Points, in no order, along strands that fork and pass close to each other.
Two points are linked if the straight distance between their rows is under 0.9. Some points are linked to none.
lote: .44 .25 -.17 -.46 .21 -.39 -.61 -.30 -.01 -.02 -.72 -.10 .08 -.50 -.47 -.17 -.25 .27 .08 .34 -.09
Miz: -.02 .07 .00 -.14 -.10 .13 .12 .24 .39 .09 .43 -.17 .06 .33 .41 .05 -.09 -.32 -.02 -.13 -.17
guke: .59 .73 .22 -.03 .07 -.73 -.30 -.29 -.04 .04 -.22 .09 -.10 -.56 -.16 -.19 -.24 .02 -.15 .28 -.06
vedum: -.11 .33 -.21 .26 .02 -.36 -.29 -.18 .08 .03 -.24 -.34 .17 -.40 -.21 -.36 .04 -.28 .26 -.20 -.37
gurop: .39 .52 -.09 -.34 -.17 -.02 -.33 -.42 -.13 .13 -.44 -.31 -.22 -.43 -.71 .13 -.28 .48 -.13 .26 .15
gez: -.50 -.44 -.23 .42 .30 .07 .22 .30 -.28 -.23 -.07 .01 .17 .22 .06 -.12 -.14 -.43 -.28 -.56 .08
noz: -.20 -.42 -.05 .27 .03 .15 .14 .19 -.33 .06 .51 .12 -.35 .21 .33 -.19 -.02 -.05 -.15 -.10 .34
mebi: -.38 -.20 -.16 .01 .09 -.01 -.02 .16 .31 -.36 -.25 .14 .25 -.31 -.48 -.03 .03 -.30 -.02 -.05 -.23
Fim: -.15 -.28 -.16 .29 .17 -.07 -.32 .10 .34 .19 -.29 -.48 .15 -.06 -.10 .22 -.08 -.31 .04 .01 -.32
Fepu: -.03 -.35 -.44 .13 -.09 .17 -.46 .09 -.15 -.16 -.41 -.33 -.16 -.40 -.18 .16 -.33 .16 .04 -.13 -.06
nupo: .25 -.30 -.06 .39 -.15 -.40 -.32 .08 -.02 .23 -.18 .19 -.02 -.19 -.16 -.44 -.01 -.15 .06 .29 -.19
Lages: -.33 .02 -.17 -.06 .12 .45 .62 .13 -.42 -.01 -.17 -.21 .14 -.35 .13 .09 .15 -.06 -.02 -.18 -.14
ved: -.10 -.05 .07 -.02 -.47 .26 -.06 -.08 -.51 .24 -.22 -.18 -.09 .32 .03 .21 -.36 .41 -.21 -.33 .40
lur: -.26 -.62 -.22 .15 .15 .36 -.14 .25 -.26 -.32 -.48 -.19 .01 -.26 -.01 .35 -.27 .13 -.14 -.29 .09
zim: -.25 -.37 -.24 .12 .05 .22 -.05 .34 .02 .07 -.38 -.39 .21 .20 .13 .28 -.23 -.25 -.03 -.24 -.24
Budas: .26 -.07 -.55 .14 -.17 -.13 -.52 .04 -.11 -.18 -.35 -.11 -.15 -.49 -.39 -.18 -.28 .14 .14 .05 -.21
gise: .05 .39 -.07 .26 -.29 .22 .21 -.08 -.08 .34 .16 -.22 -.14 .24 -.09 .35 .25 .32 .25 .26 -.12
Bir: -.36 .22 .44 -.15 -.25 .17 .03 .12 -.21 -.25 -.27 .15 .29 .35 .10 .28 .11 .19 -.01 -.22 .28
gege: -.31 -.32 .20 .41 .26 -.08 .02 -.07 .27 -.06 .40 .01 -.20 -.42 -.06 -.07 .17 -.22 -.10 .11 .10
kib: -.16 .32 .28 .07 -.20 .21 .03 .05 -.03 -.10 .13 .00 .03 .61 .20 .47 .21 .30 .18 -.04 .14
Miva: -.33 .00 .18 .16 .08 .24 .33 .35 -.47 -.38 .07 .16 .09 .24 .30 .01 -.02 -.07 -.29 -.45 .33
Sim: -.12 .04 -.20 -.13 -.29 .33 .03 .38 -.16 -.36 -.14 -.04 -.07 -.37 -.08 .13 -.28 -.05 -.22 -.16 -.02
vas: -.09 .13 -.07 -.34 -.21 -.01 -.24 -.18 -.18 .00 -.47 .03 .09 -.47 -.45 -.15 .06 .18 .15 .19 .00
figur: -.04 -.39 .12 -.26 .24 -.12 .06 -.21 .17 .29 .53 .10 -.04 .39 .54 -.47 .10 -.27 .11 -.15 .21
Dami: -.04 -.26 .09 .22 -.14 .09 -.01 -.16 -.21 .32 .31 -.02 -.35 .10 .16 -.08 .10 .19 .04 .16 .24
gumo: -.07 -.24 -.02 -.34 .49 .22 .31 .03 .11 -.37 .61 .51 .02 .77 .36 .00 .47 .13 .42 -.47 -.16
kevi: -.27 -.32 -.06 -.09 .34 .39 .79 .28 -.14 -.05 -.16 .08 .43 .26 .25 .07 .24 -.26 -.08 -.19 -.12
lokid: .12 -.12 .33 .07 .10 -.46 -.16 -.26 .25 .29 .33 .02 .00 .07 .42 -.48 .01 -.37 -.01 -.02 .11
daga: -.37 -.51 -.12 .27 .31 .22 .02 .23 -.07 -.67 -.55 .06 .30 -.11 -.14 .32 -.14 -.09 -.18 -.45 .02
Tana: -.18 -.12 .11 -.42 .13 .44 .64 .07 -.35 .04 -.04 .09 .30 .35 .45 .09 .29 .11 .08 -.16 .13
tenus: -.12 -.04 -.08 -.06 -.40 .40 .03 .24 -.52 -.09 -.15 -.14 -.15 -.05 .12 .15 -.39 .21 -.32 -.37 .26
Norun: .66 .00 .29 .16 .10 -.47 -.17 -.53 .17 .50 .28 .04 -.20 .20 .44 -.07 .11 .23 .24 .29 .02
pef: -.20 .26 -.13 .26 -.18 .47 .55 .06 -.69 .04 -.05 -.26 -.10 -.03 .08 .21 .06 .25 -.08 -.25 .04
Kuzu: .59 .71 .30 -.14 .31 -.67 -.28 .00 .36 .00 .04 .06 -.05 -.44 -.16 -.11 -.13 -.10 -.21 .49 -.14
makif: -.29 .03 .20 .22 -.36 -.12 -.35 -.37 -.47 .13 -.23 -.08 -.15 -.07 -.14 -.21 -.10 .22 .00 -.25 .34
rok: -.32 -.13 -.23 .06 .16 .28 .70 .31 .06 -.02 .08 -.01 .26 -.08 .04 -.02 .16 -.39 -.02 -.16 -.30
demir: .76 .59 .23 .09 .02 -.54 -.14 -.14 .27 .21 .33 .15 -.17 -.16 .06 -.08 .02 .15 .01 .52 -.10
navit: .22 .25 .00 .08 -.60 .14 -.09 .14 .01 .10 .40 -.05 -.34 .41 .23 .15 -.19 .16 -.08 .02 .07
karof: .01 -.20 -.11 -.27 .34 .07 .25 -.01 .43 -.01 .74 .23 .00 .56 .35 -.17 .42 -.02 .47 -.28 -.30
Zudi: .00 .08 .27 .14 -.20 -.26 -.45 -.30 -.08 .08 -.08 -.03 -.20 -.32 -.12 -.18 -.04 .05 -.04 .11 .21
zage: .40 .32 .10 .16 -.12 -.44 -.44 -.30 -.13 -.02 -.09 -.04 -.30 -.65 -.20 -.22 -.24 .10 -.16 .16 .08
Gutu: -.25 .39 .17 .31 -.13 .07 -.06 .15 .10 .00 .12 -.24 .04 .23 .02 .35 .21 -.01 .15 .04 -.11
fikav: .47 .02 .01 -.27 .22 -.33 -.49 -.07 .18 .20 -.51 -.05 .04 -.34 -.30 -.03 -.13 .00 -.06 .59 -.15
ranu: -.02 -.04 -.17 .01 -.22 .07 -.09 .27 .09 .21 .03 -.34 .02 .11 .25 -.05 -.29 -.36 -.11 -.15 -.19
Sudif: .74 .61 .12 -.03 -.16 -.28 .19 -.52 .13 .42 .42 .08 -.28 .00 .07 -.12 .18 .31 .24 .39 -.10
fatop: .22 .47 .19 -.41 -.11 -.06 .02 -.22 .31 .24 .22 .16 .04 .14 -.08 .02 .43 .17 .38 .51 -.12
Bese: -.39 -.12 .21 .01 -.12 .13 .06 .22 -.10 -.20 -.05 .10 .11 .18 .13 .08 .01 -.10 -.10 -.19 .19
Kedev: -.30 -.47 -.25 .26 .09 .19 .38 .46 -.29 -.01 .27 .26 -.05 .26 .16 -.28 -.02 -.32 -.20 -.23 .12
fof: .29 -.42 .09 -.38 -.04 -.07 -.08 -.31 .01 .45 .30 .16 -.13 .41 .49 -.37 .04 .05 .17 .11 .17
kuf: .01 -.17 .12 -.40 -.31 .05 .09 -.04 .00 .25 .10 .21 .06 .15 .23 -.35 .08 -.07 .08 .14 .09
Gom: -.27 .08 .19 -.24 .05 .12 .18 .07 .07 -.04 .47 -.08 .05 .54 .60 -.02 -.05 -.25 -.04 -.42 .22
Bon: .62 .59 -.16 -.01 .04 -.27 -.50 -.15 .00 .22 -.43 -.34 -.24 -.21 -.58 .21 -.27 .33 -.14 .50 -.18
tepor: -.12 -.41 .06 .22 .37 .17 .47 .35 .50 -.45 .58 .48 .14 .54 .15 .31 .31 -.04 .02 -.10 -.08
mudo: -.10 -.25 -.03 .37 .24 .20 .67 .54 .40 -.54 .28 .37 .34 .49 .09 .31 .06 -.28 -.39 -.24 -.18
niku: -.31 .19 .03 .08 -.39 .09 -.14 -.35 -.55 .23 -.42 -.32 .06 .07 -.20 .05 -.20 .37 .06 -.49 .26
pon: -.16 .43 .02 .14 -.42 .29 .37 -.13 -.41 .09 .08 -.06 -.20 -.04 -.17 .16 .19 .31 .07 .03 .11
Kuved: .40 .41 -.01 .04 -.55 .07 -.23 .01 .10 .17 .11 -.17 -.29 .18 -.16 .35 -.25 .26 -.11 .31 .03
par: -.14 -.30 .07 .15 .58 .14 .54 .20 .09 -.54 .55 .61 .20 .85 .30 .06 .45 .00 .09 -.40 .07
seg: -.06 -.21 .05 .36 .19 .36 .45 .55 .08 -.55 .34 .22 .03 .24 .29 .35 -.02 -.15 -.39 -.22 .06
Vavo: .63 .55 -.04 -.11 .45 -.78 -.44 -.36 -.10 .01 -.66 .02 -.03 -.59 -.30 -.14 -.28 .22 .00 .29 -.17
Meder: .07 .16 .13 -.33 .22 .05 .11 -.04 .63 -.03 .45 .20 .13 .30 .07 .16 .56 .07 .50 .29 -.25
povuf: .14 -.59 -.05 -.18 -.07 .01 -.20 .08 .17 .24 -.18 -.01 -.01 -.17 .07 -.12 -.20 -.22 -.11 .23 -.04
fonop: -.49 -.57 -.19 .42 .53 .00 .57 .15 .06 -.18 .24 .15 .26 .44 .03 -.02 -.07 -.51 -.48 -.46 .07
mub: -.46 -.29 .15 .12 .00 -.12 -.14 .08 .23 -.21 -.09 .15 .17 .05 -.10 -.11 -.04 -.37 -.09 -.21 .07
momug: .50 .07 .26 .21 .05 -.57 -.08 -.42 -.03 .52 .08 -.04 -.08 -.07 .48 -.34 -.09 -.10 .04 .13 -.02
ser: -.19 .01 -.43 -.03 -.13 .12 -.10 .31 .07 -.53 -.20 .07 .05 -.52 -.42 -.11 -.17 -.17 .00 -.16 -.25
Goluk: -.30 -.02 .19 -.16 .18 .18 .25 .20 -.47 -.11 .20 .02 .11 .58 .54 .01 -.07 -.02 -.25 -.55 .57
burur: -.22 .12 .20 -.53 -.38 .19 .20 -.15 -.26 .18 -.06 .04 .08 -.11 .12 -.21 .03 .08 .01 -.06 .23
gelot: .03 -.22 -.36 .23 .32 -.24 -.49 .02 .40 -.06 -.33 -.34 .08 -.44 -.41 .05 -.13 -.23 .12 .11 -.35
Dod: -.28 -.30 -.14 -.25 .15 -.12 -.26 -.16 .16 -.21 -.51 .09 .26 -.53 -.50 -.20 .08 -.14 .18 .07 -.09
Pogub: .31 -.15 .25 .24 -.15 -.21 -.16 -.57 -.15 .53 .20 .06 -.31 .32 .18 -.18 .15 .34 .20 .26 .26
poto: -.14 .07 .07 -.37 .21 .27 .42 -.01 .32 -.04 .40 .07 .17 .37 .38 .20 .42 -.02 .35 -.05 -.16
fipog: .55 .39 .22 -.41 -.13 -.13 .07 -.55 .14 .46 .07 .08 -.13 .04 -.12 .05 .22 .37 .23 .60 .05
Mel: .12 .47 -.11 -.39 -.40 .20 -.02 -.16 -.22 .04 -.25 -.05 -.19 -.48 -.57 .05 -.04 .36 -.05 .32 .06
nure: .18 .11 .17 -.11 -.04 -.22 -.06 .02 .37 .07 .25 .10 -.03 -.25 -.05 -.17 .11 -.18 .01 .39 -.06
zil: .14 -.22 -.62 .02 .28 -.15 -.61 .09 .27 -.40 -.41 -.08 .00 -.53 -.60 -.07 -.21 .05 .18 .22 -.19
sutu: -.31 .19 .02 -.33 -.34 .23 .14 .05 -.29 -.03 -.41 .08 .24 -.20 -.24 .00 .16 .13 .15 .01 -.05
Vib: -.15 -.18 .08 .31 .16 -.26 -.31 -.20 .13 -.09 .07 -.16 -.19 -.60 -.10 -.25 -.08 -.25 -.10 -.07 .06
rekib: -.24 -.43 .07 -.15 .24 .18 .37 .19 .54 -.12 .09 .26 .25 .01 -.13 .23 .24 -.27 -.05 .24 -.13
Zuri: .33 .59 -.12 .02 -.20 .00 -.40 .12 .11 .06 -.10 -.30 -.28 -.11 -.50 .40 -.18 .28 -.16 .50 -.11

Follow the links from the first point to the second, and from the first to the third. Name the last point that the two ways share.
Fepu; Vavo; pon: Bese
Budas; gise; Bon: Bese
Sudif; kuf; Bon: vas
Zuri; momug; kib: vas
gez; Zudi; Miz: mebi
seg; Zudi; fikav: guke

A fork is a point with three links. Follow the links from the first point to the second and name the forks in between, in order.
kevi; Miz: Bese
Bese; Kuved: mebi vas
Kuved; Fepu: vas mebi Bese
Fim; Kedev: Bese mebi vas
mudo; makif: guke Zudi
mebi; karof: Zudi guke
zage; pef: Zudi mebi Bese
Vavo; poto: guke
Norun; Zudi: vas mebi

Name the points in between on the shortest way along the links from the first point to the second, in order.
pef; zim: pon gise Gutu kib Bir Bese Miva Goluk Gom Miz ranu
noz; Kuzu: Dami Pogub Norun momug lokid figur fof kuf burur sutu vas Dod mebi ser Sim tenus ved niku makif Zudi zage guke
tepor; gege: par gumo karof poto Meder fatop fipog Sudif demir Kuzu guke zage Zudi Vib
Gutu; navit: kib Bir Bese mub mebi Dod vas Mel gurop Bon Zuri Kuved
